A landscape with many peaks, sampled at points; each row gives a point and its height.
From any point a climber takes the steepest step (rise divided by distance) to one of its 5 nearest points. It stops when none of these is higher. Distance is the straight distance between rows; heights are no part of it.
k155 h=114: [128 165 118 139 138 176 126 134  84  91 120 101 118 146  91 145 101 146
  68 126 122 138  94 118  92 109 123 139 152  93]
k527 h=376: [ 99 112  85 167 166  74 118 124 147  99 179 153 132 109 138 125 156 126
 197 134 180 109 148 125 169 143 178 122 145 206]
k275 h=188: [131 145 128 115 111 160 146 134  93 148 124  92 129 131 130 123 111 121
  92 140  89 134  99 143 139  95  96 114 133  74]
k78 h=399: [159  86 139  98  77 156 118 129 128 182  90 117 115 171 157  96  91 145
 110 115  84 169 114 124 119 116 135 172  91  71]
k118 h=397: [128 124 129 144 108 162 103 162 112 107  62 119 104 137  99 130  89 162
 106 119 122 140 132  84  35 154 147 149 155  93]
k788 h=132: [135 192 112 132 139 179 169 156  62  75 115 107 124 148  99 149  99 116
  70 145 108 128  77 123 109  90 119 138 143  93]
k63 h=373: [148 115 141  97 104 135 143 121 126 193 125  95 135 117 173 113 124 100
 122 164  97 126 121 162 172 107 103  83 103 115]
k29 h=280: [122 139 140 132 144 127  80  88 127 132 168 146 129 120 107 135 153 146
 104 124 132 124 143 131 145 134  76 116 122 131]
k478 h=487: [135 107 141 147 104 140  88 147 150 139  54 147 100 131 102 111 103 166
 124 108 121 144 164  93  36 168 137 164 130  90]
k295 h=353: [127 139 140 116 112 147 121 115 117 151 138  99 128 113 132 131 131 126
  97 140 103 137 114 148 150 109  90 103 121  97]
k365 h=371: [ 98 115  90 170 160  78 108 126 154 111 177 165 146 109 150 116 169 130
 197 140 167 110 149 120 160 138 177 120 144 216]
k723 h=419: [104 129 117 137 164  99 100 101 118 111 188 157 127 115 104 126 173 137
 150 134 167 105 162 133 176 159 121 115 136 184]
k769 h=377: [107 128 137 123 143 106 191 149 129 132 118 100 166 108 163 142 140  85
 148 159 122 100 111 165 175  99 144  63 152 132]
k36 h=566: [161  92 123 101  77 159 134 139 100 192  97 107 114 179 165  95  81 134
 108 127  67 154 104 137 148 107 133 162  86  77]
k483 h=388: [ 91 144 103 136 172  81 223 139 112  61 148 113 135 122 131 159 123  81
 168 116 186 100 106 160 156 124 186 124 148 166]
k352 h=410: [ 95 127  72 130 177  78 143 125 118  78 179 134 101 124 114 134 152 104
 187 123 214 112 159 124 181 161 171 137 151 193]
k552 h=386: [148 134  92 130  93 184 159 205  80 117  47 104 106 140 110 114  55 138
 116 134  80 120 101  61  57 129 171 142 164 103]
k125 h=432: [ 98 128 129 141 146  96 195 154 148 107 135 105 170 102 173 146 135  94
 169 139 145  95 103 156 167  99 172  79 147 150]
k416 h=287: [191 119 151 106 121 128  85  91 188 175 135 199 122 133 129 123 145 152
 120 101 100 162 143 101 106 140  45 167  74 140]
k571 h=186: [140 113 130 126  95 158 111 140 112 140  91 110 114 147 128 121  98 156
 100 120  92 151 105 104  86 113 124 148 133  68]
k503 h=155: [109 153 136 128 144 138 121 101 104 112 163 111 127 115 105 135 146 130
 100 131 136 120 123 153 151 121  99 101 135 116]
k816 h=240: [162  78 167 110  64 142 113 141 160 176  53 147 106 168 138  94 103 145
 135  91 102 166 156 105  77 153 165 189  80  93]
k65 h=368: [130 120 119 147  91 167 136 173 105 122  38 115  98 125  90 116  77 157
 117 132 122 125 139  79  33 172 161 136 158 107]
k293 h=385: [ 95 114  78 182 154  76 125 142 168  97 176 145 155 109 165 133 138 127
 202 127 176 118 111 122 161 121 198 127 143 202]
k989 h=305: [149 158 101 136 114 186 159 194  76  90  74 103 110 146 106 131  64 127
  94 136  82 126  77  73  57 105 151 154 161  95]
k324 h=418: [ 95 137 132 127 152 102 211 157 122 101 123 103 161 111 154 150 138  79
 156 137 142  92 106 164 168  95 160  79 155 142]
k443 h=465: [125 114 133 143 110 156  99 166 124 113  47 126  98 131  86 121  94 172
 114 116 124 138 150  86  24 175 147 149 151  93]
k228 h=390: [ 99 138 124 129 157  82 236 170 129  78 117 112 177 121 155 159 127  80
 165 123 156  90  82 162 163  86 177 112 159 153]
k622 h=490: [ 96 123 126 149 140  96 148 134 162 122 158 120 167  91 164 139 151 108
 173 146 146  99 121 147 161 121 172  77 139 171]
k284 h=641: [153 102 153 121  92 141  89 129 155 159  83 145 106 145 124 114 108 164
 115 102 104 163 140  98  69 143 120 167 116  80]
k893 h=339: [125 141 139 134 153 136  67 100 126 104 151 139 118 144  93 147 145 167
  93 114 135 142 137 119 121 138  79 143 142 111]
k898 h=138: [103 159 137 125 145 133 156 114 102 108 157 102 132 114 117 141 143 113
 115 142 139 108 124 168 158 113 117  84 140 122]
k283 h=454: [106 116 127 132 150  91 200 175 152 117 115 101 183 112 184 146 130  87
 174 145 136  95  92 155 174  86 172  85 149 155]
k410 h=234: [111 156 125 122 166 126  92  95  94  83 186 129 112 142  82 142 154 149
 103 123 174 120 148 130 159 145  94 137 145 143]
k468 h=311: [190 111 157 109 108 127  82  96 191 170 116 195 115 141 126 119 130 157
 129  91  99 167 146 100  91 143  72 180  77 123]
k499 h=310: [137 112 136 105 125 120 176 146 115 175 115  90 154 116 177 121 124  85
 140 172 100 106 115 170 184  99 116  69 126 118]
k451 h=369: [166  99 166 115  89 129  95 123 177 168  75 169 102 148 125 105 112 156
 137  92 105 167 155  99  67 153 123 188  90  88]
k172 h=320: [156 116 134  99 110 138 154 132 103 184 119  87 136 133 171 113 122  97
 122 165  90 119 111 169 180  95  99  88 106 102]
k265 h=308: [198  96 169  99  94 125 110 116 212 174  75 199 100 163 132 107 132 151
 153  70 110 177 161  93  81 158 109 193  64 119]
k470 h=351: [171 120 152 113 115 127  88  84 170 178 154 171 138 101 131 116 160 133
 124 134 108 145 149 127 138 129  57 116  82 166]
k475 h=162: [132 134 129 137 103 169 117 150 102 113  89 104 116 146 109 133  95 158
  90 121 106 146  97  97  67 115 127 147 154  78]
k79 h=455: [118 120 143 130 130 112 125 108 153 154 165 126 153  89 156 127 155 111
 149 154 123 113 136 149 156 123 127  71 122 168]
k623 h=278: [189  82 165  93  83 132 107 126 190 175  80 169  98 165 142 101 121 143
 140  79 107 177 157 107  82 153 135 195  66 102]
k361 h=358: [108 180 119 126 166 144 140 115  80  62 164  97 110 148  77 149 130 118
  80 135 169 125 122 147 150 134 121 129 139 126]
k177 h=431: [116 108 108 164 129  93 120 132 188 131 162 138 173  96 190 128 150 112
 184 156 144 112 124 115 141 112 188  96 125 210]
k316 h=307: [131 127 139 133 119 157  81 127 126 121  97 123 112 142 108 135 113 171
  92 107 121 154 123 105  75 134 111 159 143  82]
k80 h=402: [134 109 130 160 135 106 103 108 181 149 167 173 158  91 161 116 180 115
 176 159 130 108 158 116 140 133 136  90 114 235]
k484 h=314: [124 153 133 129 143 146  79 108 104  93 147 121 117 149  90 149 134 164
  82 124 143 144 120 124 114 132  95 141 145 100]
k154 h=296: [126 143 134 126 159 124  61  98 122 110 166 152 125 148  78 144 153 169
 104 118 142 131 148 112 142 150  71 149 136 132]
k828 h=357: [ 98 154  93 114 176  77 219 130  98  52 154 113 116 126 117 158 113  65
 161 121 210 109 126 158 157 147 185 146 139 171]
k663 h=406: [126 153 129 124 157 148  77 112 108  76 142 121 109 153  82 150 127 165
  73 121 150 140 124 114 107 132 108 156 151 107]
k262 h=460: [ 97 117 106 167 134  87 146 154 187 118 153 113 180  99 188 144 133 115
 190 139 151 109  98 127 160 100 195 106 130 185]
k101 h=415: [141 112 145 116 114 121 115  99 163 178 154 128 148  92 169 121 153 102
 140 163 120 117 141 146 157 125 107  74 103 170]
k318 h=264: [112 181 133 115 150 135 219 150  75  78 126 108 142 130 113 138 138  71
 115 142 131  95 100 170 156  92 134  95 149 116]
k993 h=249: [176 119 153 117 120 127  87  85 176 179 152 195 131 119 123 123 154 144
 121 115 103 148 145 112 125 134  38 143  80 163]
k231 h=463: [147 111 151 103 104 130 122 101 146 187 144 110 142  98 165 111 143 108
 125 156 110 129 128 158 162 123  97  80  96 129]
k855 h=239: [103 171 132 133 151 137 131 105  92  86 169 101 124 128  95 143 145 126
 101 130 153 120 129 154 151 130 114 113 140 125]
k306 h=398: [129 105 123 139  81 160 117 165 113 136  47 117 101 142 105 112  80 158
 117 113 107 143 138  89  43 157 156 148 154  84]
k282 h=445: [120 136 140 108 120 139 140 119 118 158 140  98 142 104 145 129 135 107
 117 155 112 125 121 156 163 107  98  79 124 106]
k709 h=122: [123 173 126 130 130 164 160 133  78 107 131  94 123 138 108 138 117 114
  83 140 109 125  88 141 133  90 105 118 143  85]
k762 h=456: [ 97 150 110 122 165 107 117 101 100  88 188 135 109 128  87 136 160 127
 141 127 188 111 161 144 186 152 122 120 147 166]
k820 h=403: [173  69 134  98  71 162 130 140 118 197  80 119 107 197 168  99  86 141
 107 111  74 166 115 130 128 121 163 182  78  90]
k801 h=360: [103 169 120 119 169 106 208 126  85  59 158 103 124 130 106 154 136  73
 129 127 174 102 121 171 155 131 162 118 141 147]
k165 h=497: [133 123 145 119 122 131 104  92 141 167 159 128 139  94 135 121 146 125
 117 138 118 134 136 147 151 129  85  93 104 131]
k947 h=281: [100 153 127 131 154 123 118  99 104 104 178 119 121 120 101 140 161 131
 110 126 161 110 139 150 164 135 105 106 146 142]
k237 h=409: [ 87 138 115 144 155  86 200 152 144  88 148 111 166 109 160 156 131 101
 177 125 157  98 101 157 166 105 180  99 150 165]
k427 h=417: [151 113 150 132 125 119  73 135 170 146  67 178 102 143 110 121 121 164
 131  95 116 152 172  86  45 178 104 177 117  94]
k585 h=247: [143 124 123 107  95 159 126 140  98 165 109  93 122 146 145 109 100 129
  96 141  86 143  96 137 144  97 101 126 122  66]
k587 h=444: [ 94 129 121 149 147  87 133 113 146 117 181 134 143  94 143 134 155 119
 172 139 162  98 147 139 167 139 159  87 136 180]
k107 h=590: [132 136 131 130 170 140  51 124 134  90 118 151 111 168  86 152 132 187
  91 106 145 144 152  98  83 159  96 176 161 115]
k728 h=230: [118 198 126 124 155 162 197 147  62  67 139 110 131 146  92 148 119  84
  81 143 126 110  90 158 134  87 125 123 138 118]
k391 h=464: [110 107 118 139 143  89 189 182 170 125 107 100 199 122 194 154 120  99
 178 147 130 100  76 142 180  77 175  95 137 165]
k423 h=425: [ 96 132  96 134 172  87 138 118 114  93 181 137 121 112 112 132 159 112
 174 127 195 107 155 137 178 151 158 114 153 185]
k400 h=558: [143 113  97 128  63 180 169 203  81 136  39 118  94 134  99  99  56 134
 136 125  93 103 130  66  61 169 183 134 161 117]
k834 h=349: [111 139 133 138 135 120 115  99 137 138 175 131 142  93 128 126 160 122
 129 138 141 112 147 149 159 131 115  85 124 154]
k95 h=374: [101 132 124 144 159 102 105 105 132 113 184 150 139 104 122 129 168 129
 153 134 164 105 158 141 167 147 123  97 136 189]
k738 h=573: [113 139 139 120 135 128 133 107 121 137 154 105 139 110 137 137 147 116
 114 142 120 116 126 159 153 112 100  82 127 121]
k381 h=295: [151 127 150 126 146 123  55  95 159 150 145 183 126 133 106 138 152 173
 106 109 108 155 149 108 104 141  57 159 108 124]
k851 h=309: [173  71 154  94  72 147 122 130 150 190  69 139 106 184 153  97  97 148
 123  97  98 177 132 111 104 135 163 191  77  96]
k951 h=334: [151  89 134 108  67 156 119 143 122 178  75 117 109 171 150 100  83 145
 113 114  77 165 116 103 102 126 151 175 109  70]
k701 h=215: [202  94 162  92  84 130  97 111 195 180  94 175 107 158 135 108 124 153
 134  84 100 181 141 100  97 140 107 193  68 117]
k911 h=211: [144 131 114 119  92 171 138 159  85 147  90  96 122 154 141 114  83 133
  93 131  71 136  91 118 118  93 115 148 136  58]
k901 h=328: [128 136 145 128 141 138  71 102 129 127 156 139 128 128 103 139 138 158
  90 115 123 140 129 125 122 133  79 136 127 107]
k931 h=196: [109 158 133 120 130 144 152 122  98 121 146  97 135 115 120 137 138 116
  95 138 120 118 108 153 151  99 103  99 138  96]
k688 h=327: [153 109 139 103  80 157 118 116 120 183 106 100 122 146 154 108 101 133
  97 132  87 158 112 142 142 111  99 139  97  78]
k908 h=423: [133 117 131 154 124 149  91 163 128 112  34 137  93 130  82 116 103 171
 112 123 142 132 171  87  28 191 145 154 152 104]
k485 h=362: [ 90 155  94 125 178  85 182 123 103  68 172 119 113 125 111 150 141  87
 155 120 203 107 141 152 168 150 169 126 145 169]
k256 h=315: [173 119 155 124 132 127  70  94 180 165 126 196 125 137 119 130 144 161
 120 102  99 160 145 103  92 144  54 167  91 122]
k417 h=408: [ 86 135 108 147 159  79 182 147 145  88 155 113 152 112 151 154 134 108
 181 122 167 103 107 148 165 117 184 108 147 169]
k212 h=241: [149 120 146 108 102 141  88  98 142 165 137 126 124 119 126 121 131 142
 100 124 103 147 126 137 127 124  84 126 108 101]
k120 h=304: [140 117 121 119  86 168 124 150 104 154  92  97 120 152 137 112  79 148
  99 122  81 153  99 103 100 112 125 147 136  61]
k161 h=379: [139 110 146 133 108 138  72 121 145 146  94 141 114 139 117 124 113 172
 105 100 111 158 137 104  64 144 112 162 124  77]
k507 h=298: [154  82 151 118  71 142 102 144 143 165  57 134 109 151 124 102  95 150
 129 104 105 159 150  96  67 152 155 175 111  74]
k814 h=372: [108 119  63 187 157  75 103 138 170 100 176 168 151 118 167 115 145 139
 209 134 182 125 122 112 156 122 199 160 144 213]
k150 h=380: [ 94 139 112 133 166  83 236 159 121  62 133 119 154 124 142 162 119  79
 168 113 170  96  95 165 157 102 185 125 149 161]
k669 h=446: [ 95 134 107 145 166  83 150 119 127  88 173 126 127 112 127 136 155 109
 175 126 186 101 143 143 170 149 171 109 147 181]
k274 h=245: [117 176 119 113 173 104 249 145  68  45 126 132 145 139 101 155 115  40
 121 135 160  90 108 175 144 109 171 136 139 146]
k700 h=209: [181  87 159  97  79 140  97 113 162 181  93 142 113 155 143  99 109 148
 118  96  97 176 133 114 100 134 115 181  73  96]
k129 h=347: [161 117 150 106 104 139  99  89 149 182 142 131 130 108 145 118 140 130
 112 138 103 142 132 146 140 119  73 117  88 119]
k375 h=381: [137 116 145 135 130 119  98  92 163 162 172 166 143  88 138 117 180 116
 147 153 120 111 160 130 149 138  97  91 106 201]
k331 h=189: [135 182 123 124 133 170 176 157  67 104 112  98 132 136 120 128 117 100
  84 145  97 115  85 150 139  78 103 120 144  91]
k813 h=246: [168 104 142  95  82 144  98 107 141 181 119 128 125 137 148 107 108 143
 107 127  92 169 118 128 129 122  96 152  89  86]
k449 h=492: [112 119 139 142 132 105 132 120 172 147 154 121 160  83 167 130 151 108
 162 155 136 103 133 142 162 122 146  65 129 181]
k644 h=440: [120 113 136 145 138 106 111 104 163 144 171 152 154  87 152 121 168 114
 158 155 133 110 154 131 151 135 123  81 118 195]
k339 h=389: [114 111 123 163 148  92 101 112 162 131 169 171 152  94 150 118 179 128
 186 152 144 108 154 118 148 142 149 105 133 225]
k19 h=416: [145  99 151 131  98 135  85 134 156 151  62 150 104 139 115 117 102 162
 124 101 116 157 158  94  49 159 133 169 113  78]
k276 h=515: [198 106 154  96  96 131  94  90 189 189 120 169 120 135 137 113 134 146
 122  99 101 177 138 107 107 131  66 169  64 132]
k838 h=458: [135 112 103 140  65 175 155 190  90 137  39 113  98 125  87  99  65 142
 128 131 105 112 145  73  51 173 181 130 155 119]
k939 h=462: [134 117 147 140 142 132  62 142 150 119  70 152 107 139 102 134 119 175
 112 101 136 143 158  85  43 173 112 166 143  89]
k407 h=414: [153 108 130 105  77 158 122 136 112 180 105 103 119 162 154 102  92 144
 104 120  73 155 108 123 129 109 119 154 103  64]
k511 h=513: [127 131 139 138 164 139  51 143 147  98  84 157 106 159  94 144 127 188
 100 110 140 144 160  82  56 175 104 178 157 107]
k675 h=333: [ 96 144 136 135 146 111 173 130 125 113 154 103 143 105 140 140 145 102
 144 143 144  97 123 164 168 114 139  72 145 139]
k800 h=407: [113 115  89 191 132  91 105 134 192 122 171 155 178 111 188 124 151 130
 195 146 156 117 109 107 144 106 208 137 121 211]
k134 h=259: [119 136 134 131 146 114 101  91 127 124 172 141 138 101 116 127 166 138
 121 136 136 112 146 147 160 132  96  99 126 150]
k477 h=340: [137 131 135 110 106 145 147 127 110 165 129  92 139 129 147 121 121 107
 107 153  94 121 111 166 164  94  94  91 118  91]
k328 h=394: [108 138 138 127 131 122 159 125 132 135 150 107 149  99 142 135 147  99
 135 144 125 104 126 158 164 117 124  67 136 131]
k96 h=257: [110 149 131 131 162 129  86  96 108 103 175 134 124 129  90 142 157 151
 101 122 158 123 145 132 154 147  87 128 137 135]
k106 h=382: [103 135  65 118 178  73 174 131 108  64 167 121 102 120 117 147 132  77
 178 115 224 118 139 137 171 156 183 150 144 179]
k182 h=424: [ 86 130  99 160 157  79 165 149 162  91 162 120 154 109 162 147 128 112
 194 118 170 103 104 144 169 115 198 119 145 176]
k266 h=481: [107 123 137 137 132 106 151 124 156 143 149 105 161  89 163 132 150 101
 149 156 133 107 133 154 164 116 141  59 137 157]
k405 h=396: [ 99 111  53 164 171  67 121 137 141  89 173 154 120 119 142 120 148 125
 215 124 199 123 140 113 171 143 186 150 158 206]
k718 h=321: [108 185 116 117 171 126 193 119  72  59 158 102 120 145  89 154 135  83
 103 138 176 108 122 164 154 129 147 121 136 135]
k131 h=343: [109 144 138 115 143 121 191 149 111 127 129  99 158 106 147 141 144  87
 134 154 120 100 111 169 167  94 132  72 145 118]
k244 h=543: [ 95 133 122 141 161 100 149 117 130  99 177 121 138  99 129 142 156 112
 156 133 163 100 142 150 162 132 155  87 138 166]
k289 h=375: [167 108 161 122 124 115  84 119 195 162  76 195 110 147 123 123 132 162
 136  83 106 162 168  85  56 166 100 191  89 103]
k796 h=511: [145 123 149 123 127 121  81  85 155 165 165 166 137  98 126 119 164 137
 122 133 114 130 152 128 145 139  64 116 101 161]
k576 h=361: [133 115 143 107 119 119 152 123 145 174 136  96 154  98 171 126 144  90
 137 175 116 119 127 161 173 111 115  68 113 134]
k647 h=244: [158 123 150 119 132 124  66  84 170 167 154 189 131 123 116 134 150 157
 115 116 105 147 147 112 119 136  43 148  89 144]
k966 h=411: [118 106 103 180 140  92 102 123 186 127 165 175 162 103 170 110 173 123
 192 158 146 113 146 105 137 119 176 113 124 235]
k785 h=352: [135 129 142 128 158 129  55 101 140 128 143 160 126 137 101 138 144 179
  93 109 121 144 143 107 107 148  67 160 130 112]
k322 h=248: [109 178 128 114 171 109 250 148  76  54 131 120 147 136 111 151 127  47
 123 141 154  86 102 170 145 103 161 120 146 139]
k489 h=205: [118 167 130 115 131 146 192 152  79 120 120  98 145 125 129 134 133  82
 106 148 105 102  99 161 161  84 104  92 145  96]
k492 h=359: [108 132 133 134 162 107  80  91 126 123 187 165 129 112 103 130 175 146
 133 138 146 109 168 130 169 151  89 117 129 175]
k54 h=313: [155 116 135  93  97 148 123 111 122 183 131  99 134 128 160 110 119 115
 108 152  92 143 119 156 160 109  94 111 101  93]
k264 h=400: [146 121 149 134 144 131  49 116 156 132 101 163 114 142 112 137 126 175
 105 104 120 148 149  96  64 151  85 173 131  93]
k89 h=392: [110 109  90 184 151  78  99 123 169 117 176 191 154 111 155 112 171 138
 203 154 160 112 149 106 152 134 178 130 132 236]
k518 h=199: [105 170 128 127 142 142 163 123  83  93 151  90 127 121 109 148 141 106
  98 137 137 112 112 162 151 106 115 103 139 114]
k56 h=346: [161 115 154 124 134 122  57 105 178 154 118 193 120 145 119 132 134 169
 119  98  96 156 149 102  78 152  65 173 104 109]
k725 h=365: [136 126 145 132 143 120  82  81 150 156 169 182 139 107 120 127 174 141
 126 133 116 127 158 125 142 140  58 111 102 177]
k603 h=401: [154 105 150 124 103 136  74 115 156 154  95 151 115 134 124 121 117 167
 112  98 104 167 139 108  78 139  99 168 111  82]
k523 h=405: [ 97 122  68 138 173  69 128 125 123  86 174 153 110 117 118 122 157 114
 205 128 209 122 156 113 179 156 167 144 156 201]
k935 h=176: [139 153 109 128 111 179 144 171  78 118  95  94 113 145 118 123  87 131
  85 132  88 134  84 104 100  91 119 145 150  72]
k337 h=306: [134 132 108 142 102 180 141 181  88 110  58 106 105 142 101 122  74 150
 102 125  98 132 100  76  48 126 153 139 163  91]
k94 h=553: [101 171 111 123 174 116 141 109  88  68 173 112 108 132  90 143 145 112
 113 128 189 111 143 152 163 142 131 120 142 149]
k223 h=412: [ 93 143 118 136 165  92 204 141 121  76 151 108 149 114 139 154 138  87
 168 122 166  97 109 157 165 112 174  98 149 154]
k82 h=312: [151 109 134 112  79 159 109 132 121 159  93 110 114 152 141 109  93 149
 102 117  84 161 109 116 103 112 122 161 114  60]
k188 h=598: [140 107 115 129  74 169 140 180  98 151  63 100 109 159 131 104  66 151
 115 118  80 142 108  85  81 126 157 160 138  72]
k745 h=413: [127 107 134 145 102 152  99 146 130 132  65 125 103 140 107 123  94 165
 115 108 114 151 137  92  46 153 136 161 146  79]
k132 h=383: [116 110  72 199 146  80  94 133 179 114 177 185 157 125 169 106 159 140
 207 151 155 123 131 100 139 114 199 153 131 234]
k597 h=111: [117 144 137 127 129 147 102 103 116 120 150 112 124 125 108 140 136 144
  90 130 119 143 121 136 130 119  90 117 132  98]
k433 h=395: [ 99 126  44 112 180  74 145 144 120  74 158 139  92 117 120 132 136  82
 200 123 233 136 151 109 172 163 170 165 155 196]
k886 h=330: [122 144 133 128 163 130  55 106 119  96 154 140 114 155  81 148 143 169
  83 112 147 136 141 118 126 147  84 156 153 123]
k868 h=256: [167 108 131  95  93 152 137 125 106 199 116  95 129 151 167 101 102 116
 112 148  83 141 110 160 169 104 100 118  94  87]
k278 h=303: [141 130 133 108 115 143 165 132 102 170 116  89 139 122 159 116 121 100
 115 166  93 118 112 169 179  99 102  90 120  91]
k706 h=491: [104 110 119 151 132  85 164 164 182 132 135 102 193 104 193 151 126  98
 185 149 134 106  93 142 161  90 182  91 128 171]
k522 h=261: [130 129 145 123 125 137  88  95 131 146 161 132 135 108 115 131 147 142
 105 128 120 134 136 134 135 131  78 115 121 113]
k631 h=469: [142 125  98 137  72 174 171 199  79 126  34 117 100 123  84 103  61 136
 121 135  99 100 140  60  56 183 184 125 161 128]
k84 h=363: [ 99 154 127 128 158 118 141 109 110 100 177 111 127 119 108 144 155 118
 129 132 161 106 137 155 169 136 126 100 137 145]
k818 h=391: [ 95 152 104 130 172  95 197 128  98  68 161 109 123 121 112 152 137  87
 153 125 186  97 127 162 156 134 172 115 144 158]
k156 h=289: [104 145 138 128 145 122 121 100 113 120 170 115 131 108 120 135 156 121
 116 140 152 113 139 153 164 125 106  91 134 136]
k832 h=297: [103 163 138 119 145 123 195 143  99 102 134 100 143 114 127 142 142  87
 128 145 127  98 111 171 163  98 132  82 147 124]
k948 h=648: [132 127 145 114 115 133 117 102 136 157 146 111 140  98 142 127 137 118
 111 143 111 127 130 157 152 118  93  85 112 115]
k950 h=404: [146  83 124 119  64 158 135 171 100 173  60 113  98 179 141  98  75 139
 125 113  78 146 124  95  95 135 179 171 120  78]
k43 h=498: [130 133 145 131 147 133  69  96 135 126 158 147 127 131 105 138 149 168
  96 118 124 138 141 124 123 136  72 141 118 118]
k872 h=285: [114 166 123 125 152 148 104 105  95  79 161 114 109 140  84 146 129 140
  78 126 154 135 125 134 136 134 104 135 146 113]
k453 h=194: [135 157 111 136 123 184 136 153  80  97  99 100 112 144 108 139  84 140
  78 133 100 141  82 101  78 103 125 141 157  77]
k3 h=275: [183 102 167 108  93 131  91 104 182 171 105 167 112 143 135 112 122 156
 126  94 100 167 139 108  88 142  92 176  81  94]
k588 h=387: [155 112 150 107 108 127  99  90 160 185 158 138 140  91 151 115 156 117
 128 149 115 130 143 142 152 124  85  93  89 163]
k772 h=243: [128 197 129 117 151 164 203 153  61  82 121 107 141 137 108 143 125  74
  94 147 119 104  94 158 143  82 122 114 148 111]
k803 h=384: [ 94 161 121 121 166 101 227 141  95  64 137 107 139 126 126 155 128  74
 151 127 165  95 111 173 154 110 173 109 148 153]
k972 h=453: [ 89 142 117 140 157  92 176 127 131  85 166 117 133 104 127 148 147 103
 160 124 169  99 126 157 164 131 162  97 147 165]
k413 h=250: [155  58 151 106  65 156 137 157 129 186  53 133  99 202 147  90  93 140
 126  97  88 152 145 108 101 153 207 185  83 110]
k302 h=366: [150 116 140 141 127 116 103  93 174 173 165 174 146  80 144 113 179 117
 153 160 122 118 169 119 138 137  99  90  97 225]
k732 h=534: [107 115 132 142 140  95 150 147 170 144 145 112 173  96 185 139 143  97
 166 155 132 103 114 144 162 108 167  70 128 167]
k49 h=378: [ 99 117 108 162 162  87 109 112 146 118 182 164 140 109 129 122 175 129
 186 139 166 106 163 131 167 146 149 103 137 214]
k645 h=141: [141 121 149 121 107 142  81 105 138 157 132 129 126 125 122 128 124 157
 100 118 101 151 120 120 103 126  81 144 115  85]
k349 h=581: [128 107 132 143  93 149 102 151 138 143  44 132 103 134 103 107  99 161
 122 108 118 138 153  94  34 171 148 155 138  88]
k252 h=323: [139  88 136 122  70 163 122 155 118 165  62 123 103 162 131 105  80 151
 125 113  87 154 133  94  78 138 165 167 125  67]
k689 h=393: [ 93 119  70 149 172  74 149 136 133  81 174 134 115 110 136 138 139 111
 203 116 203 118 134 128 171 142 191 140 153 192]
k533 h=265: [155  86 151 106  66 152 112 140 144 175  74 130 109 166 142  95  94 149
 126 102  97 169 131 102  81 140 150 182  95  74]
k143 h=364: [133 122 142 133 140 143  64 116 134 111 104 138 110 144 102 136 120 175
  96 103 125 151 134 104  67 146 100 159 146  86]
k792 h=253: [116 188 131 120 163 132 235 146  62  63 127 123 148 135 104 145 128  53
 110 142 137  94 101 169 150  95 148 121 141 132]
k495 h=318: [121 136 139 131 156 121  66  90 123 126 173 157 134 124  97 138 163 157
 107 124 141 127 152 128 147 144  67 131 126 143]
k7 h=255: [171 106 147  92  87 148 108  96 146 197 128 117 120 134 158 105 115 128
 110 129 101 161 125 141 148 114  88 136  79  99]
k541 h=342: [115 147 138 120 129 129 160 129 112 138 136  94 145 111 144 135 141  98
 120 148 111 108 118 164 166 101 114  76 136 106]
k290 h=274: [141 113 140 121 100 146  86 125 134 147  99 125 112 133 122 122 105 167
 100 112 103 154 120 109  82 122 110 156 128  73]
k665 h=461: [128 131 131 141 149 151  73 139 125 100  90 127 107 150  95 144 113 179
  87 109 135 144 137  96  58 149 119 160 156 100]
k842 h=284: [144 117 130 114  95 161 110 119 124 165 115 108 114 141 142 114 101 143
  96 127  89 154 103 131 121 107 100 138 114  67]
k246 h=266: [100 176 125 126 159 131 199 131  77  84 140  99 131 124 105 150 136  88
 110 140 147  99 110 173 158  98 140  99 146 125]
k139 h=370: [139  85 118 125  55 164 144 184  97 169  46 115 101 164 126  99  68 142
 136 116  83 128 131  86  77 151 189 158 134  89]
k196 h=58: [122 165 122 129 135 167 137 129  88 101 137  96 121 140 104 142 120 135
  72 132 117 129  94 135 118 101 105 122 144  93]
k559 h=238: [110 185 125 131 144 145 165 117  80  82 154  95 124 137  99 147 133 110
  87 134 146 114 107 161 144 112 114 106 140 110]
k187 h=367: [139  96 121 131  69 159 137 179 105 150  43 112 105 149 120 104  67 147
 129 120  89 134 128  88  60 146 170 154 141  75]

Call two points neighbours if one is among the 5 nearest of the other. Go from one point of each pair to the other, from neighbour to neighbour, staying as high as possible. Name the lowest point that can't be avoided.
k276, k948 -> k256
k107, k36 -> k951
k948, k188 -> k495
k732, k244 -> k587
k948, k244 -> k101
k94, k244 -> k423
k284, k107 -> k19
k796, k948 -> k165
k349, k107 -> k939

For each start below, name the point where the climber stops.
k256 -> k107
k769 -> k732
k527 -> k244
k237 -> k732
k365 -> k732
